Each row is a point on a landscape with many peaks, with its height.
A climber steps from a point to the highest of its 2 nearest points, and stops where none of them is higher. Distance is the straight distance between rows; heights are no part of it.
k386 h=383: [138 148 146 162 105 143 130 140  98 118 135 156 171  82 139 113 194  94
 205 129 136 148 118 150 128 103 138 163 189  93 144 111 152 108]
k966 h=722: [135 101 115  85 113 149 105 172 101 139 129 157 112 138 104 109  66 117
 139 127 133 139 131 126 137 144  88 144 107 119 148 165 164  72]
k893 h=522: [ 88 139 147 142 149 135 104  83 118 136 149 112 120 104 141 158 193 113
 134 159  82 171 129 137  93 127 146  94 152 150 181 114 134  93]
k121 h=816: [124 109 181 121 111 140 182 141 145  80 143 134 195 114 142 131 165 169
 100 166  78 110 112 104 133 102 161 107 137  97 123 111 119 160]
k251 h=305: [ 73 106 146 111 110 130 100 160 113 127 151 109  96 136 133 142  86 150
 106 141  89 160 120 115 137 154  51  99  94 120 137 174 136 107]
k134 h=445: [113 134 205  72 142 116 156 130 156 141  92 131 192 151 118 104 106 152
 164 157 119 114 153 143  67  56 130  97 140 123 151 125 107 164]
k37 h=248: [121 108  75 139 165 171 134 125 115 117 176 135  78  79 127  85  81 158
 115 114  94 166 103 121 131 194  98 140 170 127 121 147 157  93]
k413 h=643: [132 104 150  78 107 142 123 189 131 126 116 154 148 151 110 102  69 118
 140 147 137 136 138 129 122 112 112 125  94 107 156 161 156  79]
k969 h=181: [170  63 133  86 140 141 144 193 149 126  81 137 151 139  28  83  82 100
 112 125 158 111 136 175 100 121 114 101  93 184  99 136 125 143]
k929 h=697: [116  97 147 166 111 156 159 131 134  92 165  80 166  81 141 135 220 122
  89 152  92 156  91 128 145 108 133 101 142 115 120 103 130 185]
k675 h=119: [121 132 184  84  94 131 151 118 132 135  78 126 192 141 157 116 117 104
 192 140 161 126 135 147 100  76 131 162 125  79 140  87 103 141]
k801 h=307: [ 81 114 124 114 104 114 153 133 128 117 135 101 122 156 176 108  44 166
 102 131 131 157 122 115 128 135  89 134  89  99 133 138 119 112]
k579 h=432: [128 124 147 148 163 157 126 133 110 166  85 138 134 122  97 146 156 110
 105 148  80 117 127 141  84 113 171 121 113 155 159 119 129  83]
k829 h=151: [125 143 122 143 120 112 147 125 133 126 117 121 159 149 136 136 147 135
 124 129 129 104 117 113 134  97 164 145 136 110 113 116 125 161]
k131 h=595: [ 69 136 157 135  84  87  83 107 130 102 144  92 109 145 163 189 199 104
 115 157 104 121 147  91 151 123 107  81 100 124 118 143 129 156]
k243 h=168: [152 184  80 142 163  90  98  94 154 150 132 166  91 148 125 132 121 126
 170  84 147  81 149 101 136 141 166 146 183 125 110 124 135 141]
k205 h=408: [147 142 102 150 143 163 107  90  60 153 100 129 116  86 107 146 145 109
 178  91 130 152 111 163 124 166 114 190 140 149  99 115 113  97]
k156 h=275: [175 176 113 153 193 112 119 117 135 174 103 110 153 114  94 102 153  95
 180  91 167  67 150 134 104  93 145 167 174 158  97 122 101 214]
k206 h=650: [126  96 150 114  72 122 156 158 138  51 186 150 141 114 192 139 160 126
  87 171 108 156 117  91 161 128 161 130 101  71 157 122 144 137]
k227 h=131: [118 151  91 176 144 116 157  34 133 152 105  63  92 155 146 163 139 143
 115 101 149 107 125 138 143 144 163 165  94 144  96 126  75 147]
k253 h=198: [177  75  89 125 101 147 160 198  88 125 125 135 126 142 103  90  69 145
  65 112 157 120 119 133 153 147 105 169  75 113 100 142 152 134]
k166 h=471: [135 132 128 121 117 113  83 161 122 152  99 130 123 168  87 171 138 110
 109 130 121  81 127 121 130 103 132 115  93 155 113 148 135 142]
k267 h=652: [ 96 127 129 134  85  99 107  86 152 104 166 106  86 140 184 183 204 114
  86 146 117 146 138  97 167 152 134  68  94 132 139 112 131 140]
k576 h=629: [116 125 145 109 127 144  98 125 103 119 143 159  93 133 144 177 150  93
 105 161  98 158 139 102 156 179 161 126 100 122 209 125 143  24]
k812 h=593: [118 143  88 156 189 123 132 142 140 128 161  80 137  78 123  61  83 147
 148 107 133 113 120 116 128 123  80 154 182 138  91 136 120 188]
k803 h=627: [117  88 117  57  87 156 113 153  86 143 124 123 106 144 128 113  51 110
 161 118 145 172 135 143 128 166  59 162 106 102 143 144 139  90]
k902 h=112: [142 143 183 107  94  84 110 184 159 111 120 141 146 190 114 178 132 152
  93 150 124  76 140 103 149  92 138  89 110 112 102 152 112 184]
k557 h=393: [101  66 157 130 110 160 162 207 132 111 134 113 121 141 140  91  40 176
  74 138 132 181 133 145 134 160  48  76  81 111 108 175 140 119]
k74 h=162: [131 150  77 161 133  96 150 121 149 104 174 125 130 129 144 115 149 138
 117 111 137 118 113 104 158 127 159 140 175 122 118 118 136 169]
k177 h=546: [144 128 161 113 174 109 139 189 185 131 108 136 143 133  71  95  73 171
 111 147 138  90 145 151  94  87 103  57 141 174 106 155 111 166]
k77 h=537: [ 95 162 128 132  76 100 113  88  84  89 147 111 140 129 201 142 153 114
 186 126 166 158 144 118 152 137 121 170 149  83 117 102 126 122]
k155 h=137: [114 124 165  71  91 122 144 121 145 142  80 134 159 163 161 115  80 103
 182 133 167 131 138 149 106  94 128 158 104  85 153  97 108 101]
k21 h=209: [136 151  51 130 144 122 134  53 110  99 174 147  73 106 156 129 114 158
 129 108 141 165 108 121 167 193 118 170 162 131 119 112 131 105]
k700 h=670: [109 160 105 172 196 131 161  80 140 132 148 109 128  82 142  88 135 152
 140 120 115 133 116 141  84 108 150 134 186 138 134 112 119 147]
k370 h=266: [135  96 132  79 104 116 136 164 128 133 107  90 176 137  78  88 105  81
 161 113 172 121 117 155 118 100  88 150 121 144 105 111 105 195]
k415 h=153: [103 174  77 152 148  86 123  73 149 105 182 120 113 120 161 116 140 148
 153 111 143 135 124 100 148 145 133 131 192 137 128 116 125 157]
k533 h=458: [166 145  72 158 110 122  97 102  60 144 114 113 116 110  97 158 186  97
 165  87 169 107 125 122 164 157 125 191 127 158  66 130 127 154]
k45 h=431: [120 138 121 114 127 119  77 108 106 172  85 116 114 158  98 173 133 103
 148 122 133 100 137 131 111 117 119 138  99 162 118 132 119 126]
k633 h=576: [120 137 123  74 140 127 111 104 141 159 103 163 113 126 128  92  47 115
 215 117 158 136 139 149 102 128  80 148 148 120 163 128 132  69]
k676 h=316: [102 135 116  83 120 112  98 129 122 138 140  99 148 131 124  86  67 108
 203 112 169 138 130 134 122 112  59 156 162 126 132 131 122 156]
k497 h=557: [141  85 199  48 105 152 145 184 150 113  88 151 188 152  95 108  83 123
 136 172 130 126 157 145 108  97 123  92  85 116 151 146 132  96]
k577 h=103: [156 106 192  61  93 142 156 152 135 141  70 146 208 136 106 121 140  97
 182 141 146  89 135 145 108  75 136 152 120 103 129  93 115 158]
k725 h=351: [ 94  74 143  99  96 148 141 180 118 125 129  96 112 150 143 105  41 153
  92 132 128 171 133 140 126 156  50 108  76 111 121 157 134 112]
k774 h=257: [159 163 105 132 205 127 119 117 138 169 116 110 132  78  94  75 110 102
 199  88 172  78 143 149  87 111 109 172 166 159  99 107 105 177]
k373 h=433: [108 130  90 130 142 122 103  86 106 137 134 117  77 134 120 162 121 146
 101 127 104 134 108 108 152 170  85 131 110 150 115 146 125 118]
k278 h=406: [154 153 152 135 102 101 117  99 166 125 131 178 110 205 158 167 154 122
 114 113 125 123 153  92 132 138 233 116 138  71 152 112 137 109]
k72 h=533: [122 154 136 168 175 102 141 139 185 131 138 141 110 142 108 121 106 172
  76 124  99  92 119 119 115 110 141  68 142 149 119 155 115 151]
k307 h=290: [184 162 108 167 155 114 137 130 136 155 107 147 161 127 102 124 182 108
 161  94 148  75 139 123 130  97 189 162 186 127  95 112 124 187]
k319 h=234: [151 162 115 102 189 109 122 101 163 177  99 136 119 117 108  76  83 100
 206  86 181  79 153 158  78 108 115 158 163 145 122  98 104 157]
k454 h=524: [101 179 139 134 164 127  89  55  97 142 134 149 116  93 135 136 160 123
 203 135 114 157 141 143  91 131 112 131 188 144 155 127 133  91]
k485 h=402: [153 147 130 168 101 142 116 120  85 121 128 159 150  80 130 140 222  81
 191 116 135 147 124 163 139 126 153 157 179 123 131  97 153  92]
k920 h=98: [139 116 162 115  73 102 104 182 121  93 115 129 141 160 133 190 169 110
  87 161 114  80 140 100 162  98 136 118  74 103  96 140 135 179]
k627 h=473: [122 141 153 152 160 144 124 103 115 155 113 139 133 111 119 155 203 100
 129 152  84 137 134 150  79 101 185 112 145 150 167 108 135  93]
k64 h=219: [171  70 139  92  82 133 169 205 112 101 108 135 156 156 109 109  74 157
  55 143 160 107 128 133 156 127 105 144  57 106  93 132 128 150]
k992 h=403: [155 151 154 122 119 118 131 119 161 146 102 189 131 202 141 143 104 135
 115 111 129  98 138 106 122 121 207 135 128  79 150 122 130 101]
k65 h=604: [151 126 171 112 156 117 160 170 185 129  95 148 155 164  90 108  64 195
  86 148 136  90 146 138 107 100 131  63 126 151 103 149 102 151]
k931 h=89: [137 119 123 125  70  99 104 168 100  97 148 145 128 147 142 167 184  98
 110 152 129 104 140  93 169 115 146 143 102  94 116 133 164 153]
k102 h=292: [119 117 110  78 131 110 100 137 124 137 137  73 146 122  80  74  78  80
 185 100 178 125 129 149 118 126  45 152 155 157 107 125 103 198]
k645 h=555: [ 71 151 157 142  98 102  70  92 109 128 117  70 130 143 141 178 198  97
 138 154 116 114 152 102 125 113 105 100 112 141 113 138 125 166]
k536 h=476: [123 117  98 147 135 127 104 133 112 126 161 143  71 133 103 157 132 140
  58 129  96 125 102 108 165 171  93 105 102 154 130 158 153 106]
k241 h=319: [104 106 138 123 131 163 118 176 106 140 140 113 154  97 111  86 103 128
 171 135 103 160 123 137  97 106  92 135 160 116 136 158 156 127]
k622 h=558: [130 129  83 134 170 150 134 147 120 134 152 108 133  70 125  49  69 136
 187  98 148 135 120 131 117 135  86 175 192 120  99 123 133 151]
k397 h=391: [ 92 134 178  96 145 126 125 112 135 166  82 118 154 148 129 119 105 120
 165 147 122 133 146 153  56  75 124 116 115 133 162 122 115 112]
k737 h=260: [129 104 138  86 107 126 186 145 143 113  99 115 179 159 145  94  63 162
 122 134 155 123 123 127 126 100 128 150 107  97 113 107 108 148]
k482 h=192: [152  95 180  87  90 162 136 172 102 117  79 167 153 135 158 148 119  78
 123 163 122 120 140 119 138 115 160 169  68  66 159 113 131  68]
k752 h=372: [129 125  79 162 154 164 134  79  92 133 144 103  98  82 117 134 147 130
 126 107 106 160 100 151 128 169 129 162 150 150 113 114 119 106]
k650 h=482: [172 135 138 127 136 123 136 179 157 114 128 201 136 171 102 105  79 165
  59 123 136  81 128 108 148 123 176 112 122 123 123 165 151 109]
k982 h=362: [145  99 177 106 122 166 136 187 116 135  95 150 185 116  85 123 151 115
 137 170  88 115 129 135 104  80 145 123 117 121 143 139 151 114]
k212 h=497: [119 116 203  55 105 113 133 177 165 113 105 130 183 156 100 122  90 144
 142 176 125 115 149 141 100  70 111  82 107 122 140 147 114 144]
k581 h=474: [ 89 162 128 145 141  82  81  91 168 127 176 128 101 133 124 160 195 136
 127 139  96 129 139 102 123 127 134  53 164 169 155 150 144 152]
k824 h=80: [159 121 124 108  77 106 109 193 103 114 141 175 130 164 126 150 133 112
 103 142 141  91 134 100 168 119 142 155  89  89 134 149 168 124]
k143 h=483: [ 99 148 163 137 116 141  79  81  68 156  90  66 158 120 130 156 171  85
 182 128 150 136 139 146  87 114 102 150 115 145 117 118 100 153]
k888 h=430: [100 161 103 146 148 115 114  16 173 134 169  94  85 111 161 153 199 150
 119 122 126 161 125 123 141 152 130  63 156 179 144 108 117 150]
k925 h=443: [147 185 121 142 167 131  98  84 105 139 116 171 119  64 130 104 127 121
 237  92 151 129 132 164 117 143  81 177 201 130 123 110 135 101]
k911 h=567: [ 85 155 134 133 153 125  98  85 120 129 166 138 123  96 136 132 158 129
 170 150  91 165 127 124  94 126 127 112 180 143 175 140 142  95]
k981 h=409: [154 141  95 109 150 127  84  98 106 177  90 116 114 118  71 140 123  90
 180  90 164  94 124 144 114 133 105 166 113 181  96 127 110 157]
k174 h=99: [102 159  91 130 131 107 121  30 132 123 138 126  76 148 168 175 142 147
 112 126 125 154 129 117 148 178 154 124 129 142 144 104 109  90]
k954 h=504: [131 171 104 141  96 100 109  92  87 129 117 132 135 136 158 142 149 110
 194  97 177 126 143 129 157 131 123 179 157 110 102 107 125 127]
k868 h=586: [169 124 113 132 149 117 122 175 155 139 106 147  94 170  76 124  62 154
  45 111 161  65 126 135 143 132 121  96  78 166  91 166 121 131]
k597 h=3: [101 124  90 126 109 116 116 102 146  93 218 138  94 107 167 130 150 149
 123 131 116 185 102 101 159 167 111 105 155 140 168 134 152 125]
k315 h=532: [109 101 115  47 118 142 107 114 117 149 110 128 105 134 105  93  40 104
 195 112 156 163 135 163 107 154  55 147 128 133 142 132 124  88]
k69 h=566: [129 122 122 111 110 146 110 105 101 104 165 149  89 117 169 174 161 104
 110 149 114 188 128 119 161 191 156 137 114 122 195  97 142  41]
k282 h=556: [111 140 171 105 116 124  94 143 134 119 134 168 110 158 147 171 138  97
 108 163  96 128 149  93 135 142 175 111  89 105 201 154 144  46]
k953 h=179: [159 167  71 142 149 103 112 121 131 138 139 180 104 123 129 118 117 119
 174  91 155  90 126 109 151 138 142 170 178 117 115 122 149 119]
k249 h=195: [157 169  50 145 145 112 132  67 117 105 160 170  84 110 152 128 127 143
 159  92 158 130 118 131 169 178 148 178 176 124 112 102 136  99]
k153 h=507: [122 145 111 105 141 132 131  94 130 158  95 150 119 132 148 101  53 130
 181 108 156 135 129 148  98 127 120 159 133 120 150 110 118  72]
k743 h=297: [103  88 125 117 129 183 138 160  98 149 122 100 136 102 126  82  72 138
 153 117 110 182 130 151  96 142  90 142 147 119 127 143 142 103]
k682 h=205: [152 156 142 103 155 102 118 127 169 176  90 162 140 155 109 103  96 112
 188 102 156  82 146 138  89  83 144 131 166 122 142 118 121 152]
k550 h=741: [136 114 172 111 117 128 217 137 156  86 138 137 205 142 149 113 103 221
  91 141  99  90 123  95 146 121 154 108 139  96 104 111  98 165]
k896 h=565: [112 143 119 124  55 104 117 102  90  70 175 128 120 116 208 148 176 105
 169 135 156 178 147 117 168 153 138 160 141  80 134  98 142 109]
k759 h=363: [ 87  81 148 153 157 187 134 146 101 166 102  79 109 109 109 131 114 133
  85 136  60 169 118 143 101 160  91 101 100 149 138 143 117  90]
k659 h=339: [ 97 152 149 113 104 134  94 117  91 137 132 109 162 113 145 109 114 101
 226 124 155 154 132 144 112 108  75 162 169 101 141 131 131 134]
k276 h=229: [137 125  62 122 161 162 127  88 103 108 173 155  63  86 134 113  97 160
 110 118 108 179  95 121 152 214 103 162 169 126 121 129 144  94]
k57 h=559: [114 137 112 148 171 128 122 122 144 143 126 138 104 132 111 119  95 149
  92 129  91 113 117 120 106 131 136  98 123 155 140 151 135  96]
k310 h=54: [133  86 133 132  98 161 148 187  99 103 147 140 143 123 131 114 121 128
  85 151 101 151 108 117 141 136 129 146 109  92 134 138 157 100]
k230 h=441: [158 144 144 108 127 114 116 155 160 140 120 206 122 194 120 116  73 137
 103 114 144  87 142 106 133 126 179 125 117 103 161 161 155  84]
k456 h=492: [107 128 167 138 148 134 137 145 154 139  97 134 131 158 118 133  97 157
  65 152  91 118 128 126 101 116 148  83  91 142 147 146 117  90]
k208 h=301: [174 158 132 161 118 126 128 130 116 152  86 162 167 124 107 140 207  90
 178 106 151  86 133 132 124  94 178 162 168 121 109 105 137 156]
k629 h=371: [152 121 121 155 176 168 142 119  95 183  77 115 139  85  85 114 144 107
 150 106 123 120 115 164  67 105 150 162 119 170 114 117 111 122]
k352 h=207: [161  76 129  79 133 144 137 180 143 143  87 150 153 133  57  71  84  88
 154 118 160 116 131 166 100 111 111 128 112 151 124 126 143 124]
k5 h=424: [103 101 145 150 144 152 139 138 118 151  88  93 109 140 117 155 112 130
  57 141  89 131 116 134 122 139 120 110  58 148 133 131 106  88]
k946 h=676: [163 120 177 112 143 122 200 151 172 119 111 139 188 157 105 117  80 225
  88 135 118  70 140 120 134 110 142  80 140 130  88 125  83 173]
k649 h=442: [115 163 144 173 156 139 132  57  85 159  93  75 148 108 134 139 173 114
 159 115 140 134 130 163  76 107 142 157 130 153 119 110  89 145]
k815 h=641: [130 108 110 187 132 170 148  98 114 122 160  63 137  74 127 135 225 111
 102 125 109 165  95 156 131 132 139 123 152 148 118 102 125 165]
k861 h=240: [156  88 147  70  93 123 171 174 140 108  95 128 171 173 112 112  69 149
  98 135 160 100 130 134 140 108 122 138  77 115 103 116 112 153]
k13 h=218: [125  90 174  85  78 131 114 164 105  99  95 125 131 144 175 168 108  92
  98 171 117 116 148 109 136 108 130 149  46  76 135 127 121 117]
k631 h=506: [123 140 105 163 147 111 120 106 174 121 177 116 113 108 121 143 211 131
  94 132 104 130 110 124 139 114 151  59 161 169 143 123 147 168]
k48 h=392: [100 126  93 163 164 146 130  70 118 140 143  93  91  97 122 143 148 141
 105 122  92 153  99 133 125 159 109 124 136 157 125 128 116 120]
k26 h=317: [178 127 131 134 111 142 120 159 111 169  73 167 164 131  85 147 178  82
 165 115 140  84 120 135 120  95 160 164 124 130 118 118 141 137]
k766 h=489: [140 114 104 120 176 139 162 134 159 149  93 108 137 122 105  67  52 145
 138 111 151 109 132 151  90 106 126 135 121 150 106 121 115 141]
k971 h=114: [ 74 168 111 140 144  98 126  31 145 129 141 113  95 145 178 152 118 161
 130 123 117 151 129 117 113 151 144 120 141 133 147 113 103 107]
k779 h=622: [ 99 151 121 155 174 124 135 100 145 136 143 133 125 107 132 106 125 147
 135 132  97 133 119 129  85 107 149 114 167 143 152 132 134 120]
k256 h=27: [100  88 165 119  95 147 140 185 129  77 195 144 111 115 167 122 119 136
  70 163  88 186 122  97 150 161 120 108  87  87 186 167 153  79]
k683 h=599: [122 110 117 120  62 116 120 138 106  70 194 137 116 114 194 153 181 100
 128 153 132 171 135 102 165 147 146 145 117  76 150 116 158 120]
k465 h=184: [150 104  77 142 112 118 151 183 108 114 152 132 116 135 120 100  81 152
  73 113 143 113 109 113 161 141 103 160 104 113 104 146 151 145]
k598 h=503: [116 121 129 117 135 170 108  90 103 117 163 125  95  88 152 165 166 115
 128 147  86 217 118 139 140 193 135 119 149 142 195 102 133  48]
k875 h=596: [ 96 113 147 132  89  96 110 128 159  86 189 134  82 135 179 176 179 124
  67 151 102 152 123  96 173 151 116  60  76 122 162 133 137 128]
k293 h=470: [ 92 149 130 142 133 130 115  35 139 124 158  90 110 102 178 164 202 130
 130 143 119 187 135 139 118 148 145  82 149 163 165  91 118 113]
k345 h=487: [118  93 141 158 157 138 173 208 171 109 131 118 132 113 109  75  47 195
  95 140 145 146 125 141 137 128  49  52 124 143  74 166 114 159]
k646 h=538: [113 127 120 164 171 111 157 186 176 117 141 108 116 110 113  76  58 182
  99 122 133 116 116 129 146 118  51  75 134 148  78 158 108 174]
k145 h=481: [158 160  76 154  87 100 117 110  80 119 133 141 123 132 142 148 191 100
 167  96 178 116 142 120 177 145 147 180 156 118  89 108 140 136]
k692 h=597: [117  93 162 122  75 110 135 142 157  51 181 139 105 121 207 167 177 111
  63 170 105 150 129  91 170 135 147  88  72  89 159 124 133 149]
k368 h=440: [150 114  97  98 145 134 167 131 158 144  92 152 135 136 128  57  31 126
 164  99 183 119 131 149 111 122 128 156 130 117 129 104 126 103]
k781 h=753: [106  96 189 138 111 153 164 152 131  86 148 101 192  86 136 127 189 142
 104 176  70 143 105 118 122  96 127 106 139 100 118 119 127 176]
k881 h=439: [127  69 153 144 129 159 170 221 144 100 130 126 148 125 112  79  55 187
  79 149 133 164 128 143 137 142  65  73 110 129  94 175 142 136]
k398 h=530: [172 121 114 153 144 125 138 182 135 121 126 167 107 156  90 116  87 162
  20 118 144  76 117 122 162 136 140 114  89 148 100 169 140 119]
k273 h=143: [135 149 146 139 118 105 140 135 136 124 112 101 185 151 122 142 170 132
 125 134 132  86 132 108 141  89 155 139 145 118  93 118 111 210]
k348 h=488: [127 156 109 184 207 108 141 102 204 136 160 137  72 119 108 118 129 168
  64 109  93  87 114 128 120 134 151  58 144 164 122 143 113 148]
k667 h=518: [ 94 152 158 138  98 120  82  76  90 143  82  64 142 143 146 179 185  87
 155 133 149 109 155 123 109 114 125 139  96 141  99 117 101 158]
k903 h=13: [105 104 122 125 108 135 116 150 146  93 216 147  95 110 145 129 142 139
  89 144  90 181 103 103 152 170 110  90 121 132 187 160 160  93]
k857 h=540: [128 136 103 155 188 118 159 119 164 151 110  81 122 115 103  91  83 159
 115 106 134  89 123 140 108 103 120 133 124 159  91 138  93 182]
k751 h=233: [137  71 136  63 104 124 144 157 137 135  91 133 151 145  68  76  87  62
 176 110 176 132 129 173 100 115  94 139 116 133 133 114 123 128]
k932 h=124: [161 136 175  87  95 100 113 162 155 133  91 144 163 202 105 170 124 133
 121 131 136  69 147 110 139  87 162 118 109 101 106 125 113 182]
k366 h=283: [ 94 106 155 102  98 125 175 149 145  99 119 111 157 153 178 102  54 171
 108 149 131 147 124 111 122 111 116 129  87  84 129 126 118 124]
k68 h=130: [ 51 159 124 132 130  83 118  76 161 114 169 129 104 143 172 134 104 169
 134 131 106 151 120  92 120 144 116 101 140 129 161 147 119 120]
k573 h=78: [115 132 100 111 128 121 114  46 126 118 150 135  54 148 160 193 157 141
  72 145 113 173 120 103 178 208 119 109  98 148 163 110 122  85]
k523 h=68: [136 101 146 106  87 138 106 202  92 103 157 163 123 135 124 143 126 104
  91 163 109 131 134 102 157 136 125 141  79  87 161 168 171  79]
k357 h=340: [183 122 123 142 154 157 131 151 117 185  68 167 147  96  71 112 149  91
 174 102 141  91 115 156  89  94 150 164 135 152 125 115 136 121]
k609 h=539: [131 147  77 179 188 116 131  91 178 128 181 111  90  87 111 126 173 144
  94 109 105 109 103 123 143 137 134  84 166 172 122 129 132 170]
k621 h=436: [156 159 101 148  95 102 122  85 139 127 132 160 103 173 159 167 180 111
 128 105 151 121 151 114 148 148 213 135 149 104 129  97 137 107]
k254 h=154: [148 182  99 172 159  90 111  57 149 155 122 119  98 156 120 151 174 124
 149  83 144  97 163 116 119 132 196 124 180 138 101 121 114 166]
k879 h=600: [128 140 124 182 190 114 166 159 184 137 123 105 115 119  92 102  93 179
  81 118 120  83 113 138 141 103  97  77 118 159  77 153  86 184]
k103 h=427: [156 140 122 148  75 131 109 117  98 104 138 158 126 107 155 165 226  76
 164 129 142 151 143 143 163 141 176 144 146 109 138  87 152  76]
k558 h=531: [118 123 123 153 109  97 129 151 150 101 179 152  88 151 137 156 147 145
  37 135 112 118 104 106 174 150 122  81  87 127 138 151 143 125]
k176 h=145: [ 85 182  97 131 144  72 115  94 158 109 179 140 118 135 173 107  97 157
 172 115 136 133 131  84 134 135 126 135 189 121 144 140 125 150]
k747 h=460: [167 146  97 133  81 114 112  86 124 113 140 149  95 146 165 175 218  98
 122 117 155 139 158 123 167 157 208 118 132 127 133  83 148  94]
k613 h=478: [125 173 135 130 178 133  93  86  99 161 117 155 119  77 122 108 128 118
 226 115 135 131 140 158  79 116  90 154 189 139 142 125 133 105]
k30 h=271: [ 88 110 161 120  91 109  99 165 113 110 142 116  93 149 157 174 117 125
  76 159  96 134 129 103 152 139  84 101  53 104 141 158 131 112]
k130 h=360: [123 164 161 149 108 132 107 115  82 140 109 121 179 101 141 116 167  91
 222 120 162 139 128 154 109  94 102 168 173 108 135 114 130 136]
k934 h=245: [ 99  84 180 107  78 128 122 184 107  93 131 109 114 131 174 156  95 121
  71 169  99 142 136 109 147 126  83 121  43  76 129 150 124 127]
k395 h=270: [112  87 100 138 153 198 146 149  95 141 141 116 101  88 130  86  74 149
 118 111  88 179 119 138 107 181 101 139 157 122 126 150 150  86]
k522 h=42: [104  78 137 132  97 166 160 191 106  99 168 128 130 118 159  92  90 152
  92 144  97 189 114 118 133 159 109 137 119  80 145 160 158  96]
k214 h=523: [177 136  68 159 131 151 125  67 113 129 142 118  92  99 127 169 214 111
 113 106 140 153 120 159 160 166 186 133 142 176 128  87 130  97]
k126 h=407: [127 137 133 176 170 148 160  79 114 168  81  82 139 112 115 146 163 127
 116 122 107 120 117 159  79 104 172 149 106 158 119 115  88 141]
k640 h=174: [144 122  75 160 128 105 159 157 135 105 160 134 116 135 128 110 113 155
  73 114 130 107  99 106 168 133 133 144 129 119 107 138 140 158]
k988 h=390: [154  95 157 123 139 175 141 176 111 155  68 145 166 124  85 125 132 109
 110 151 103 118 122 140  95 104 160 134  91 141 140 124 137  88]
k537 h=525: [155 123 117 118 135 115 106 163 142 156  89 126 105 173  66 148  86 127
  75 113 139  70 125 142 127 118 123 107  71 177 103 154 115 133]
k994 h=312: [104  64 156 121 127 198 147 185 101 147  95  92 141 122 121 104  80 130
 112 139  92 185 135 149  95 152 104 122 102 120 138 148 138  86]
k654 h=490: [158 141  94 146 102 135 113  65 121 121 137 106 100 117 154 178 236 105
 113 119 148 153 147 142 158 156 192 111 131 166 128  77 130 104]
k43 h=134: [181 139 153 103 103  98 131 163 147 132 107 148 190 186 107 152 148 137
 135 117 136  65 147  95 159  94 168 142 147  96  92 116 116 211]
k9 h=628: [109 160 105 179 183 117 147 106 131 122 162  87 157  82 140  77 139 141
 148 121 130 129 115 123 110 108 118 144 204 133 116 123 118 187]
k758 h=166: [143 122 171 103  87 149 142 139 114 143  60 162 148 138 169 145 114  87
 168 136 148 130 135 146 120 116 148 180  92  76 160  93 118  57]
k458 h=438: [148 144  93 149 138 140  98  95  78 158 101 108 125 103  95 144 153 103
 177  89 154 117 119 141 132 139 117 182 129 164  85 126 115 149]
k871 h=560: [172 130  44 158 142 145 124  65 132 120 176 107  81  84 125 150 203 129
 106 106 144 152 107 139 176 171 150 122 155 177 115 103 143 138]
k313 h=502: [110 130 163 120 120 133 123 142 136 126 112 145 134 160 145 151 117 125
  95 159  96 121 132 107 116 122 166 117  91 110 166 138 134  76]
k362 h=499: [133 129 143 118 166 112 115 178 152 148 113 123 150 120  66 103 108 139
 131 138 120  94 135 144  88  75 106  91 143 174 114 152 124 173]
k339 h=341: [126  97 171 116 130 166 141 195 118 129 120 129 189  98  88  96 133 136
 146 167  87 147 126 135  93  81 116 114 143 118 135 154 153 131]
k575 h=142: [138 172 101 179 147 108 139  40 134 159  98  76 104 158 129 163 165 131
 135  86 154  97 146 136 127 130 191 159 126 147  88 125  81 167]
k623 h=592: [143 122  67 169 132 147 137  75 141 122 188  76 101  80 139 139 209 132
 102 111 136 166  95 138 176 157 122 102 149 166 120 106 134 164]

For each start below, name the point where the climber stops.
k969 -> k121
k774 -> k267
k386 -> k121
k953 -> k911
k241 -> k911
k994 -> k700
k352 -> k121
k126 -> k267
k871 -> k121
k48 -> k267
k752 -> k206
k981 -> k206
k256 -> k879
k397 -> k966

For each start below, name every point that the climber comes to, in order.
k903 -> k256 k522 k310 k523 k824 k931 k920 k902 k932 k43 k273 k829 k74 k640 k465 k253 k64 k861 k737 k366 k801 k725 k557 k881 k345 k646 k879
k971 -> k68 k176 k415 k74 k640 k465 k253 k64 k861 k737 k366 k801 k725 k557 k881 k345 k646 k879
k13 -> k934 k30 k251 k725 k557 k881 k345 k646 k879
k597 -> k68 k176 k415 k74 k640 k465 k253 k64 k861 k737 k366 k801 k725 k557 k881 k345 k646 k879
